Points on a hilly landscape, in no order, each with its height.
From any point a ball rolls to the lowest of the 2 points nearest to it. It stops when none of these is lower. Distance is the straight distance between rows; heights are no part of it.
(1064): [  6   9   6  10  11 -24 -10 -10  -3   5 -21  10  26 -16   6   5  -6   1
  -6  16   3  16  -2 -18 -23 -15   3 -18 -14]  (h 704)
(1560): [ -3   2  14  -3  11   4  16   9  20  -7  18   2 -16   4  -8  15  18  -8
  16 -16   6   5   3   5 -11  -3 -15  10  -1]  (h 360)
(532): [-14  -9 -10  17  14   2  -2  -3   7 -10 -11  16   8  -1   6  -2 -21 -12
  -4  13  -3  11 -13  -4 -27 -24   9  -6  -6]  (h 646)
(1470): [ 23  18  18  -2  11 -14   2 -12   4  -3  29  -2   4 -10   7  24  14 -12
   8   4  -3  13   4   0   1 -15  13 -14  -7]  (h 140)
(899): [-27 -14  -1   4  19  24  20  12  18 -14  11   6 -24  17  -7   9   1 -12
   0 -15   3  -8  -2  20 -14  -9  -7  22  13]  (h 448)
(467): [ 22  18  31  -5   7 -14   1  -2   3  -1  48  -1  -5  -8   7  19  22 -10
   1 -13   5   1   4  14  10 -17  11  -3   4]  (h 332)
(859): [  6  23   6  15  25  -4   2  -2  12  -1   4  17   1   4  -2 -15  12  13
   3  -2   5  11  -4  30 -23  -7   2   9 -11]  (h 414)
(702): [  7   7  10   1   5  -4   5   1   2  -1  -4  -2   1   1  -8   4  13   6
  10   1   3   2   3   1   0   3 -11   0  -4]  (h 503)
(1147): [ 13  -4  10  -8 -16  -5  -2   1 -15  11  -4 -11   4  -2   5   2   3   9
  -2   6   2 -10   7   0  26   4   3  -4   3]  (h 544)
(583): [-23 -15 -29   7   5  15  -1   9   5 -21 -13   5 -11   0  -7 -10 -21 -14
  -2   4  -7   8 -12  -4 -17  -7   1   9   2]  (h 293)
(505): [ -6 -22   2   0 -11  13   1  10 -18   4 -18 -15  -3  17   6   6 -26  -4
 -17   3   6 -31   3   4  19  -8   9   6  16]  (h 324)
(1599): [ -5  -4 -12   3   2  -4 -10   7  -8   4 -26   2  12  -4  -4  -6 -14   7
  -4  13   6   3  -3 -17  -9  -4  -3  -6  -5]  (h 731)
(1579): [ -4   5  -5   7   3 -16 -10 -15  -2   4 -18   8  19 -20   8   2  -9 -10
  -1  17  -4  24  -7 -29 -22  -7   0 -21 -14]  (h 700)
(790): [  3 -10  -4 -10 -32   5  -2 -16  -6   8   7  -8   5 -10  15   6 -11 -10
  -1  17 -15   7   1 -23  30  16  15 -16   1]  (h 480)
(346): [-16 -24 -14   1 -10  20   5   2  -1  -5   2   0 -17   4   3  -9 -21  -6
  -1   8  -8  -5  -6   8  13   7  11   6   9]  (h 425)
(1049): [ -2   7 -13 -15  -7  -1  -2  12  -2  -2 -12  -2  -2   4 -18 -10   9  17
  11  -5   0 -11   7  -7  11  26 -30   7  -5]  (h 241)
(622): [  9  12   1  -8   2 -10  -1  -3   3   3  -4   2   4  -7  -8  -7  20  17
  15   3   0   8   0  -2   1  15 -10  -5 -11]  (h 486)
(678): [ -2   5   9 -12  -5   2   6  17  -1  15   3   0 -14   6  -5  -8  20  20
  -1 -15   7 -20   5  20  16  21 -12  19  -1]  (h 269)
(1355): [ -3  13  -8  10  15  -3 -16  18  -5  11 -22   9  10   9  -5 -23 -12  20
 -19  -5  14 -10  -2  14 -13  -2  13   8  -7]  (h 280)
(252): [  9  23  -7   6  25 -27 -12   8   2   3 -26   8  14   7 -21 -16   7  12
   6 -15   5  -4  -6  -4 -23  21 -28   0   2]  (h 751)
(1441): [ 25  18  22  13  19 -20   2  -1  -4  -6   1  -7  12  -3  -5  24  13  -2
   2  -6   9   3   7  -5 -11 -20 -16  -9  -1]  (h 516)
(424): [ 11   4   6  -8 -10  -7  -8  12 -15   9 -23 -12   9   5  -6   1   2  18
  -2   3   8 -19  11 -10  13   5 -14   1  -1]  (h 568)
(963): [-14 -23  -4  15  -2  13   1  -3  -2  -2   0   8  11  11  20  -2 -37 -17
 -20  12   4  -9  -7   9  -7 -27  35  -5  17]  (h 368)
(929): [ -1  -7  21  -4   1   8  13  11   4   3  19  -4 -15   9   2  15  13  -6
  -4 -16   9 -13   3  21   7  -9  -1  14   8]  (h 267)
(1114): [-15 -15   1  16  10   8   0 -11   3 -16 -10  -6   7  18   5  17 -18 -21
  -9   3  -1  -3   1  -9 -23 -42   3  -6  14]  (h 613)
(715): [-17 -12   9   5   8  13  12 -18  12 -19  20 -10 -11  15   2  27   3 -27
   0 -10  -5   1  11  -9 -10 -31   8  -3  14]  (h 248)
(677): [ 20   0   8  -5 -22 -14 -10  -4 -20  25  -1 -10  12  -6   5  -6  -1  18
  -7   7   5 -13   5  15  30  12  11  -7   6]  (h 534)
(5): [  3  -7   5   7  -7   5  -3 -10  -7  -3 -13 -17   7   2   3  24 -10 -16
  -4   6  -2   1   3 -33  -5 -20   0 -14   5]  (h 519)
(1210): [  3  -3   0  -6 -17  12  -1 -15  -7   1   0 -17  -1  -3   8  22   2 -21
   3   9 -11   8   5 -38  15  -4   8 -19   1]  (h 464)
(875): [  4  -1  16 -14  -7   0  10  -1  10  -1  28  -6 -17  -8   1  10  17  -9
  13  -4  -7   5   5   1  16   7   8   0  -2]  (h 372)
(141): [ -5  -2 -21 -10 -19   5  -5   9  -8  -4 -20 -11  -3   2  -8  -5  -4   9
   7   4  -3  -5   9 -27  11  18 -28  -5  -4]  (h 424)
(1240): [  0  -2   5  -4  -2  10   9 -17  13 -11  26  -5 -10  -1   5  21   5 -24
  10   1 -14  15   3 -14   4  -8  15 -11   0]  (h 407)
(739): [-10 -19   3   1  -7  17   5  -1  -3  -8  -6 -12  -4  15   3  16 -13 -12
  -5   5   0  -8   6 -10   8 -19   4   2  12]  (h 355)
(831): [ -2 -21  -1   4 -22   9  -4  -6 -10   8  -5  -5  12  -1  17   7 -31 -11
 -14  18  -1  -7   0  -6  19  -7  27 -12  11]  (h 240)
(197): [ -6  -7 -19  -8 -11  -3 -12   8 -15   8 -24   1  12   0   4 -14 -17  15
  -7  13   1 -10   2 -14   7   6   4  -3  -6]  (h 720)
(826): [  7  -5   9   8   7   2  -1 -14  -4  -8   5  -7  15  10  12  23 -13 -19
  -9   8   0   0   4  -2  -1 -37  17  -7   9]  (h 470)
(1159): [ -3 -11 -16 -15 -30  13  -2 -10  -8   2   2  -8  -4  -8  13  -4  -3  -4
   6  15 -13   7   2 -27  27  17  -4 -13  -7]  (h 458)
(1601): [  1  -3   6   9   7   6   6 -19  10 -10  19   4   7   4  16  18 -10 -22
  -1   8  -7   8   0   7  -5 -27  25  -9   5]  (h 447)
(574): [  8  18 -15  -4  15 -24 -20   5  -2   8 -28   8  22  -3 -18 -21   3  22
   5  -7   7  -3  -5  -8 -19  18 -18  -1  -6]  (h 753)
(374): [ 20  -1  15  -9 -15  -9  -6   9 -21  10 -14 -21  11   0  -1  11   5   9
  -7   6   9 -17  13  -9  25  -3  -9  -4   0]  (h 554)
(140): [  3  -2  11   9 -10   4   4  -3   1  19  15   8 -14   0   8 -13   0   6
  -6  -6   0  -5  -4  39  17  13  17   3   7]  (h 569)
(421): [ -3  12  -4   7   7   2 -15  14  -9  19 -17   2   3  11  -1 -27 -10  24
 -25 -10  15 -21  -1  21  -1   9  15  14  -2]  (h 327)
(122): [-15 -11  -2  16  14   7   2 -11   9 -13  -3   5  10   9  11  11 -19 -20
  -4   7  -1   6  -6  -2 -23 -34  12  -8   2]  (h 631)
(592): [ -5 -16  -6  -5 -12  16   0   2  -6  -2 -11  -9  -3   9   2   3 -11  -4
  -1   9  -1  -6   2 -12  14   1  -2   2   2]  (h 329)
(1427): [ 20  20  29   4  20 -10   5  -2   6  -4  33   1   0  -4   6  17  21  -6
  -2 -15  10   5   5  20  -2 -25   4   0  -3]  (h 344)
(888): [ -3   3   3 -18  -5   0  13  -4  15  -5  24   2 -17 -12  -6 -10  25   6
  26  -3 -10  18   5  -1   6  26 -14   1 -15]  (h 621)
(33): [ 14   2   3 -10 -15 -16 -14  -8 -13  19  -8   0  26 -15  14  -2  -5   8
  -2  24   1   5   5 -11  16   4  15 -14  -6]  (h 142)
(18): [ -1  -2 -10  -5 -19   5  -7  -1  -9  -2 -17 -14   1  -2  -2   2  -1   0
   6   7  -5   4   2 -38   9  10 -23 -11  -4]  (h 473)
(841): [ -9 -15  11 -25 -22  10  13  12   5   1  20 -17 -23  -1  -3  11  10  -6
  14 -12  -1  -6   8 -13  20  15 -13  11   0]  (h 322)
(216): [  0   2   6   4   8   7  10 -19  19 -11  26   9  -2   2  12   9  -1 -17
   7   7  -9  16  -2  11  -3 -11  24  -5  -1]  (h 423)
(1162): [-12 -15  -1  10  -4  14   1 -14  -2 -12 -12 -18  -3  14  -4  24  -7 -23
  -7  -2  -3  -2   2 -34 -10 -24 -10  -8  15]  (h 550)
(159): [-20  -6 -37   9   3   1  -7   6   6 -16 -18  12  -2 -13  -6 -16 -17  -7
  -1   6  -9  17 -15  -9 -27  -2  -5   1  -3]  (h 215)
(10): [  4   0   7  -7  -6   9   4 -22   7  -6  29 -11  -6  -1   7  32   3 -29
   0   0 -10   3  10 -17   8 -20  21 -15   7]  (h 426)
(1220): [ 26  14  17  13  11 -22  -6  -1 -13  -2  -8  -8  23  -3   1  21   0   0
  -9   7  12   0   3  -6  -7 -29  -5 -12   2]  (h 502)
(848): [ 20  16  14   6  11 -19   2  -4   2   0  -2  -4   9  -7  -7  10  16   7
   8   1   5  10   5  -3  -9  -6  -9  -7  -7]  (h 520)
(144): [ 10   9  13 -11  -1   1   9  -8   9  -4  28 -10 -12  -8   1  20  16 -15
  15  -3  -7  12   8 -15   5  -1   7  -8  -8]  (h 388)
(873): [ -4 -12  20 -20 -18   4  13   3   7   2  34 -14 -23  -2   1  14   9 -15
  11 -14  -1  -3   7   0  21   7   8   7   5]  (h 356)
(1401): [ 13   7  18  16   0   0   1  -7   1   8  21   7   5   2  19  -1  -6  -5
 -17  -2   6  -4  -7  38   7 -21  23   0   7]  (h 542)
(1026): [  7 -10   7   4  -7   0  -4  -5  -8   3  -4  -1  18   0  16   8 -20  -9
 -13  19   5   0   2  -4   7 -19  22 -11   6]  (h 201)
(1555): [ 16  -4  12   5 -20  -5  -1 -11  -4   8  18  -1   6  -7  12   9  -7  -5
  -7   7  -4   1  -2  15  24  -2  26 -12  12]  (h 506)
(1483): [-29 -27 -11  -6   1  29  22  12  10 -14  17   2 -31   9  -8  -1  -2 -14
   5 -13  -5  -9  -1  12   4   8  -6  24  11]  (h 437)
(350): [ 14  15  -5  -9   7  -8 -12  -5  -9  19 -14   6  16  -3  -7 -25  11  33
   3  -3   9  -3  -2  13  -5  19  -2   7 -13]  (h 636)
(1507): [ 15   3  22  14  -6  -2  -3 -12  -2   2  32   4  11  -2  16  14  -6 -10
 -19  -6   4  -4  -4  32  17 -26  26  -5  17]  (h 530)
(161): [ -8  -2 -32  -5  -7  -3  -9  -1  -3  -4 -18   4   7 -15  -3 -18  -8   8
   7  13  -7  17  -6 -20  -9  11 -11  -7  -9]  (h 210)
(314): [  8  25   2   4  23  -9  -2   1   5   7  -9  14   7   3 -12 -15  20  21
   6  -8  10   4  -1  22 -18   9  -9  10  -8]  (h 445)
(1598): [ -4   1  13 -19  -7   1  13  17   7  10  16  -1 -19   1  -7  -1  24   9
  10 -17   6 -11   5  16  10  18 -15  22  -1]  (h 238)
(1459): [ 23  17  20   7  20 -18   9 -12   8  -8  29  -3  -3  -9  -3  28  18 -13
  11 -12  -6  14   6  -8 -15 -17  -1 -12  -8]  (h 160)
(312): [-14  -1 -32  13  -7   1  -1 -11   2 -16 -14   0  -1 -22   6  -4  -4 -19
   3   8 -15  31 -23 -35 -26   5 -15  -8  -4]  (h 685)
(1272): [-23  -4  -6  12  21  23  12  17  11 -15  -3  12 -16  23 -11   1  -8 -10
  -7 -16   7 -11  -6  23 -14  -7  -6  24   8]  (h 504)
(1232): [ 14   1  14  13  10  -9  -7  -3 -11  -6  -7 -10  22   7   5  24  -8 -10
 -11   4   9  -5   6  -8  -9 -40   3  -9   6]  (h 489)
(696): [-13  -1 -22   7  -3  -7  -7 -12  -4  -6 -16   7   5 -23   9  -4  -8 -14
   1  15  -9  32 -16 -35 -19   1  -3 -17 -11]  (h 694)
(1425): [ 23  12  12  -4 -14 -17  -5 -14  -3  12  20   3  14 -15   9   5  13   6
   1   9  -4  11   3  14  21   7  22 -12  -2]  (h 139)
(581): [  0   6 -20 -14 -15  -1  -5  10  -3  -3 -12  -5  -4   2 -16 -10  13   9
  14  -7  -4  -5   9 -23   6  32 -45  -3  -3]  (h 331)
(1464): [-13 -17  10  -2   1  18  19   6   7  -4  16  -1 -22  12   4   8   0 -10
  -2 -12   0 -12   1  20   8  -8   5  16  10]  (h 221)
(1334): [ -9 -13  -4   4  -7  12  -1   4  -9   4  -3   4  -8   4   8 -14 -19   1
  -7  11  -1  -9  -6  12  11   5  19   4   6]  (h 401)
(1053): [ -7  -9   3   3   1  12   9   3   6 -11  -5  -7  -9  10  -9  14   0 -11
   5  -4  -1  -1   0  -9  -3  -6 -14   3   5]  (h 556)
(1180): [  2  -2 -11 -16 -14  -7 -12  -6 -13  13 -14   1  14  -7   5 -18  -8  19
   3  16  -4   0   3  -8  11  17   1  -7 -10]  (h 712)
(1353): [-19   0   5  -1  11  14  20  19  18  -3  18  11 -26   8 -10   2  18   0
  10 -17   6  -3  -2  21  -7   8 -15  26   2]  (h 361)
(658): [ -6   9   3  -2   1   7  -1  17  -3  19  -6   0 -11   9  -6 -15   5  22
 -17 -20   9 -24   4  27  12  22  -3  23   0]  (h 310)
(1585): [-18 -26   3  -3 -20  19   5  14 -13   6  -6 -11 -15  14   0   4 -19   1
 -13  -5   3 -28   3   9  26   6   6  11  15]  (h 260)
(114): [ -6 -23   3   9 -21  13   2  -6  -5   3   4  -4   1   7  12   5 -26 -10
 -12   8  -3 -12  -1   9  18  -8  27  -5  23]  (h 281)
(1351): [ -8   6   8  -8  11   1  18  17  24  -4  21  10 -25   2 -13   3  27   1
  22 -19   4   5   0  13 -11  14 -22  21  -1]  (h 330)
(498): [ -5  -2 -18  -6   4  -7  -8  -5  -3   6 -14  17  14 -14   7 -20  -9  11
   0  17  -2  14  -5  -2 -10   8  14  -6 -11]  (h 116)
(503): [-28 -18   2  -5   7  25  24  16  16  -8  25   7 -33  10  -3   1   8  -9
   4 -17  -1  -7  -3  24  -2   7  -5  28   7]  (h 399)
(444): [ 16   2   9  -7  -9   3   0 -17  -3   0  13 -14   4  -6   6  29   5 -23
   3   6  -7   8   7 -28  12 -13  13 -19   0]  (h 446)
(1016): [ 17  12  24  10  18 -19  14  -2  11 -10  18  -5  -3  -3 -12  25  20 -11
   9 -21   4   7   6  -9 -20 -11 -18  -4   0]  (h 134)
(923): [-23 -24 -24   7   4  27   5   4   2 -18   2   7 -17   4   4 -13 -24 -13
  -4   6  -7   3  -8   9  -5  -5  13  11   8]  (h 369)
(1165): [ -8  -3   2   2  -6   8   8   6   0  14  12   5 -22   3   2 -16   4  11
  -3 -11  -2 -11  -3  35  15  23   8  12   6]  (h 579)
(1303): [ -4  13   0   2  17  -5  15   4  22 -10  13  13 -16  -1 -15  -7  26   3
  21 -12  -2  12  -2  13 -16  15 -21   9  -7]  (h 303)
(1328): [ -8  -7  -7 -14 -13   9   2  11  -6  -1  -8  -5 -11   5  -5  -8   1  12
   3   1  -3 -11   5  -3  19  19 -14   8  -1]  (h 325)
(1534): [ 16   7  21  12  13 -17  14   5   8  -8   0  -8  -1   4 -14  25  12 -12
   6 -21   4  -1   6 -19 -17  -7 -31  -1   9]  (h 90)
(342): [ -7 -15  -2   7 -11  10  -4  13 -15   9 -16  -4  -1   8   8 -10 -27   6
 -17   9   3 -24  -1   7  12   1  18   5   8]  (h 367)
(1330): [  0   6 -32  -5 -14  -5 -10  -2  -1  -9 -16  -2   2 -13  -7 -12   3   6
  13   3 -11  15  -5 -26  -7  20 -30  -7  -9]  (h 270)
(135): [ -5 -17  -1  -7 -22   9   0  11 -17  11 -11 -11 -11   7   1  -6 -14  11
  -9   2  -1 -26   4   6  29  15   1   4   8]  (h 188)
(16): [ 25  16  19   0   0 -15  -8  -7  -6  15  14   2   7  -9   8  -5  18  13
  -6   2   5   2   1  25  17   2  12  -3  -1]  (h 162)
(1342): [  6   8  12   6  12  -1  10 -10  17  -8  23   8  -4  -3   8  12  13 -12
  12   3  -5  18   0   9  -7  -7  10  -5 -10]  (h 403)
(680): [ -1   3 -19 -11   3  -3 -18  10 -13  12 -18   6  14   3  -5 -33 -10  34
 -11  -6   7 -12  -2   8   1  23   8   8  -9]  (h 653)
(354): [ 17   9  32  -5  -1 -12   1   5  -3   4  31  -5  -5  -7   5  16  20  -4
  -4 -12  10  -3   3  17  16 -10   5   5   2]  (h 318)
(205): [  4   8  23   2  15   1  15   2  14  -7  21   3 -10   0   2  10  20  -5
  10  -9   6   6   2  17  -8 -11  -1   4  -5]  (h 383)
(353): [-20 -15  -5  17   5  11  -3  -7   1 -17 -21  -8   0  16  -4  17 -21 -22
 -11   1  -3  -3  -3 -25 -20 -29  -6  -2  15]  (h 586)
(112): [ 10  -3   3  -3 -10  -4  -7  -7 -10   7 -10  -4  15  -7  12   4 -10  -2
  -3  20   0   4   4 -12  12  -3  12 -10  -3]  (h 167)
(419): [ 10  26  17  19  29  -7   9  -2  14  -1  11  17   0   3  -1  -3  20   4
   5 -12   9   9  -4  32 -25 -19  -5   8  -8]  (h 389)
(1456): [-12 -15   7   5   0  12   5 -15   2 -12   9 -14   0  16   7  27  -7 -25
  -7   1  -4  -4  11 -14   1 -28  11  -5  16]  (h 296)
(393): [  8  12  -9  -8   8  -5 -20   0 -12  25 -15  10  19  -1  -2 -33  -1  32
 -14  -5  12  -8  -5  16  -6  18  16   5 -14]  (h 645)
(1040): [ 28  18   9  -5   4 -20 -16  -9 -15  21 -10   3  26 -10   6 -12  12  24
  -4  11  12   1   3  12   3  -2   9  -3  -6]  (h 145)
(939): [  5  13  -7   1  15  -9  -4  -4   2   3  -9  12   9  -6  -7 -18  11  19
  11   4   1  12  -4   8 -15  11  -5   2 -11]  (h 467)
(753): [-11  -2 -42 -17  -1  -1 -18   9 -10   1 -19   6  12  -6  -4 -36 -13  30
  -6  -3   1  -7  -4  -1  -4  30   1   5 -12]  (h 665)
(744): [ 3  0 14  8  1  5  6 -4  5  6 20  6 -7  4 13 -2 -3 -4 -8 -2  0 -2 -3 30
  8 -6 19  1  7]  (h 555)
(845): [ -7  -1 -22 -13  -6   0  -9   2  -5   1  -9   4   3  -5  -2 -25  -2  20
   7  10  -4   2   1   0   4  21  -4   6 -10]  (h 701)
(642): [-13 -13   5 -25 -19   6  13  16   1   5  16  -5 -24   1  -3  -4  17   5
  12 -12  -1 -14   5   1  21  26 -18  15  -2]  (h 278)
(73): [ -5   1  -1 -16 -10   4  12  -5  15  -8  32  -4 -25 -13  -5   0  22 -10
  28  -2 -14  23   3 -20   8  22  -7  -4 -16]  (h 630)
(93): [ -4   1  -4  20  18 -20  -9  10   5  -7 -33   9  18   3 -10  -1 -19  -8
 -13   1   0  -6 -13 -19 -36 -17  -9 -10   4]  (h 716)
(1298): [ 10  -2   4  -5 -26  -5  -1 -16   0   9  14   2  10 -11  11   6  -7  -5
  -1  16 -13   8   0  -2  30  11  26 -15   5]  (h 495)
(860): [ -9  -3  -8  15  11   1   0 -11   9 -13  -6   7   2  -4   2   4  -8 -16
   5  11  -9  23 -12 -12 -23 -11  -3  -5  -3]  (h 661)
(1230): [ 10   2   8 -18 -11  -6   2  -3  -4   6   4  -8   0  -5   0  -3  16  11
  10   7  -7   3   8  -5  15  15  -5  -7 -11]  (h 501)
(220): [ -3  -5  -6   3 -13  12   0 -13  -5  -6  -6 -17  -1  -1   3  20  -2 -19
   1   6 -10  13  -3 -40  -2  -5  -8 -17  -1]  (h 491)
(1263): [  3   8   4  12  16  -6   7   0  13 -12  -3   5  -6   1 -12   6   3  -8
  10  -5  -3  10  -6  -3 -20  -3 -17   0  -3]  (h 212)
(1224): [-13 -19 -13 -11 -22  17   4   9 -12  -2  -9  -9 -13   5   1  -6 -16   3
  -1   8  -6 -16   1  -8  26  16  -3   1   3]  (h 259)
(1389): [ -7  -1 -20  17   5  -4  -4  -7  11 -18 -13   7   0 -16  -2  -4  -9 -21
  -1   7 -14  21 -19 -24 -33  -2 -16  -5   0]  (h 674)
(1320): [  5  19  -4   6  22 -12 -17   8  -3  17 -19  16  21   5  -5 -25   0  23
 -16  -4  15  -4  -3  14 -25  -6  11   2 -11]  (h 235)
(1447): [-21 -25 -11  -6  -7  27  15   5   5 -13   9  -3 -27   5   1  -2  -5 -11
   2  -3  -8  -3  -2   4  15   8   1  11  10]  (h 468)
(1244): [ -1   2   2  19  15 -21  -8  -2   4  -1 -26  12  21  -9   1   1 -15  -8
 -10  10   2   7 -11 -21 -35 -20  -4 -15  -5]  (h 709)
(575): [-16  -7 -31  -1   3   0  -7   4  -4  -5 -17  14   5 -11   0 -21 -16   6
  -1  13  -3  11  -9  -7 -15   0   5  -5  -8]  (h 158)
(267): [  6   4   6 -17 -13  -4  -1  15 -11  11 -12  -9  -1   9  -9  -5  12  21
  -1  -8   8 -22  12   2  20  17 -18   7  -1]  (h 587)
(1010): [-16 -10  11  -8   4  14  14 -16  16 -14  37  -7 -23   6   1  24  10 -30
  10 -12  -9   4  11  -7  -5 -17  13   5  10]  (h 204)
(11): [ 28  19  15  -3  -1 -15  -3 -15   1   2  30   0  12 -17   7  18  11  -6
   1   9  -5  12   2   0  16  -5  24 -15  -3]  (h 115)
(616): [  8   7   1   1   2 -14  -9   1 -10   8 -20  -1  19  -6   0  -4   0  13
   2  13   5   5   3 -10  -5  -2  -1  -6  -8]  (h 740)
(1392): [ 18  22  23  19  25 -10   6   1   7  -5  16   5   5   3   5  10  15   0
   1 -11  10   7   0  25 -16 -29  -4   1  -4]  (h 365)
(90): [ -3  -4  -2  -1  -8   5   4   3  -1  -5 -12 -12  -7   4 -10  12   3  -9
   6  -3  -3   0   4 -26   6   0 -23  -6   3]  (h 518)
(36): [-10  -5 -38  -9 -25  10  -6   2  -5 -14 -10  -8  -9 -11  -1 -12   1   0
  10   5 -16  14  -1 -30   1  21 -27  -5  -8]  (h 346)
(392): [-10 -18   0   8  -9  14   3 -13   2  -4   6   5   6   8  20   7 -29 -18
 -10  15  -2  -1  -4   1   3 -18  31  -6  15]  (h 328)
(1364): [-15 -11  -2  10   9  15   2   8   4 -15 -13  -1  -7  17  -7   8 -13 -11
  -4  -4   2  -9  -4   0 -10 -17  -5   9  10]  (h 597)
(20): [ 13   5   1  -7  -8 -10 -13  -5 -15  21  -9   1  13  -3   6 -17   1  22
  -6   8   6  -6   0  14  13  15  13   1  -1]  (h 525)
(1229): [ -9  -3  -8  -9  -3   8   8   1   3   0  10  10 -16  -2  -1 -18   5  12
   9  -1  -8   1  -1  21  13  25   0  11  -2]  (h 595)
(1434): [ -6  15 -20   3  23  -8 -17   8   3   7 -16  17  15  -1 -13 -29  -1  21
  -7  -6   9   4 -10  13 -27   9   4   4  -9]  (h 189)
(1580): [ -6  10   3   7   5   8  -8  22  -9  18 -16  -4  -3  13  -6 -18 -10  22
 -28 -20  15 -27   7  27   9  13   4  22   2]  (h 358)
(893): [-24  -8 -13  17  21  16   1  13  10 -22 -11  13  -8  20 -10  -2 -20 -14
  -8  -8   2  -8 -10  12 -24 -20  -2  13   9]  (h 570)
(964): [ 16  -4  14  12 -16  -4  -4  -4 -13  11  18   1   9  -1  13  11 -13  -2
 -20   2   6  -9  -6  25  22 -15  22  -8  18]  (h 517)
(1501): [  9   4   4  -8  -7  -6   1  -2  -4  11   0   1  -1  -5   3 -15   9  19
   4   6  -2  -1   2  14  17  17   5  -1  -4]  (h 514)
(1581): [ 23  20  13   4   5 -14 -15  -6  -6  23   3   6  12  -6   8 -18  11  20
 -14   1  11  -4   1  30   3  -4   9   4  -4]  (h 174)
(31): [ -4  13  -7  10  20  -6   2   0  14 -12  -4  14  -7  -2 -16 -11  11   3
  16  -3  -5  15  -7   6 -22   9 -19   5  -4]  (h 264)
(223): [-10 -11 -24 -12 -25  20   5  -4  -6 -13   3 -12 -12  -6   2   0   4  -8
   9   9 -14  15  -1 -29  15  16 -15  -8  -7]  (h 418)
(1479): [  3  18 -15 -11   9  -4 -11   6  -3   7 -16   7  11   5 -15 -25   8  28
   6 -13   7  -8   0   8  -8  29 -14  11  -8]  (h 623)
(1554): [  2   1  10  13  16  -6  11   4  14 -12  -7  -3  -8   7 -17  15   7 -13
   9 -17  -1   0  -1 -11 -19  -1 -30   0   6]  (h 155)
(104): [-19 -19  11  -8   2  19  18  -6  14 -12  25  -6 -21  12   3  18   4 -21
   4 -12  -1   0   5   4   1 -12   8  10  14]  (h 157)
(940): [ 15  14  -7  -7   2 -19 -15  -4  -9  12 -25   2  24  -7  -7 -12   7  24
   7   6   6   2   2 -10  -9  12  -9  -6 -11]  (h 746)
(921): [ -5   1   0  -8   1   5  10   3   9  -5   9   3 -15  -4  -4  -9  15   7
  14  -2  -5   7   2   7   5  16  -8   8  -8]  (h 609)
(364): [  8  -5  26 -10 -11  -2   6  11  -5   9  20 -11 -12  -1  -1  12  15   1
  -2 -12   8 -13   7  14  20  -2  -2  11   6]  (h 298)
(51): [ -7   3 -26  -4  18 -12 -16   2  -2   6 -18  21  20 -14  -5 -28  -6  18
  -6   7   6  10  -9   0 -22   6   9  -5 -14]  (h 147)
(911): [  4  10   2  20  23 -22  -6   8   6  -3 -29   9  10   9 -13  -3  -9  -5
  -4  -8   2  -8  -9 -10 -31  -6 -19  -2   7]  (h 727)
(489): [  2  18  -7  21  27 -20  -8  12  11  -5 -23  14   9   6 -16 -11   1   0
   3 -12   3  -4  -9   3 -31   6 -21   5   5]  (h 738)
(830): [-14  -9 -43 -13 -12   7  -9  14 -12  -7 -12  -1  -3  -5  -1 -30 -17  21
  -3   0  -7  -8   2  -1   6  31   0   8  -6]  (h 682)
(108): [  9  15  -1 -11   2  -5  -6  12  -7  13 -15  -1   8   8 -14 -13  14  28
   2 -11   9 -16   5   9   6  20 -18  12  -4]  (h 606)
(1168): [ 23  12   4 -13  -8 -20 -14 -14 -11  17  -6  -3  26 -15   8  -4   9  20
   4  16   2   5   5  -2  12   7   6 -11 -10]  (h 122)

For each start below, name the point where the ball stops.
(1165) | (498)
(1441) | (1534)
(790) | (498)
(312) | (1598)
(252) | (1598)
(1272) | (1534)
(220) | (1598)
(1483) | (1534)
(314) | (104)
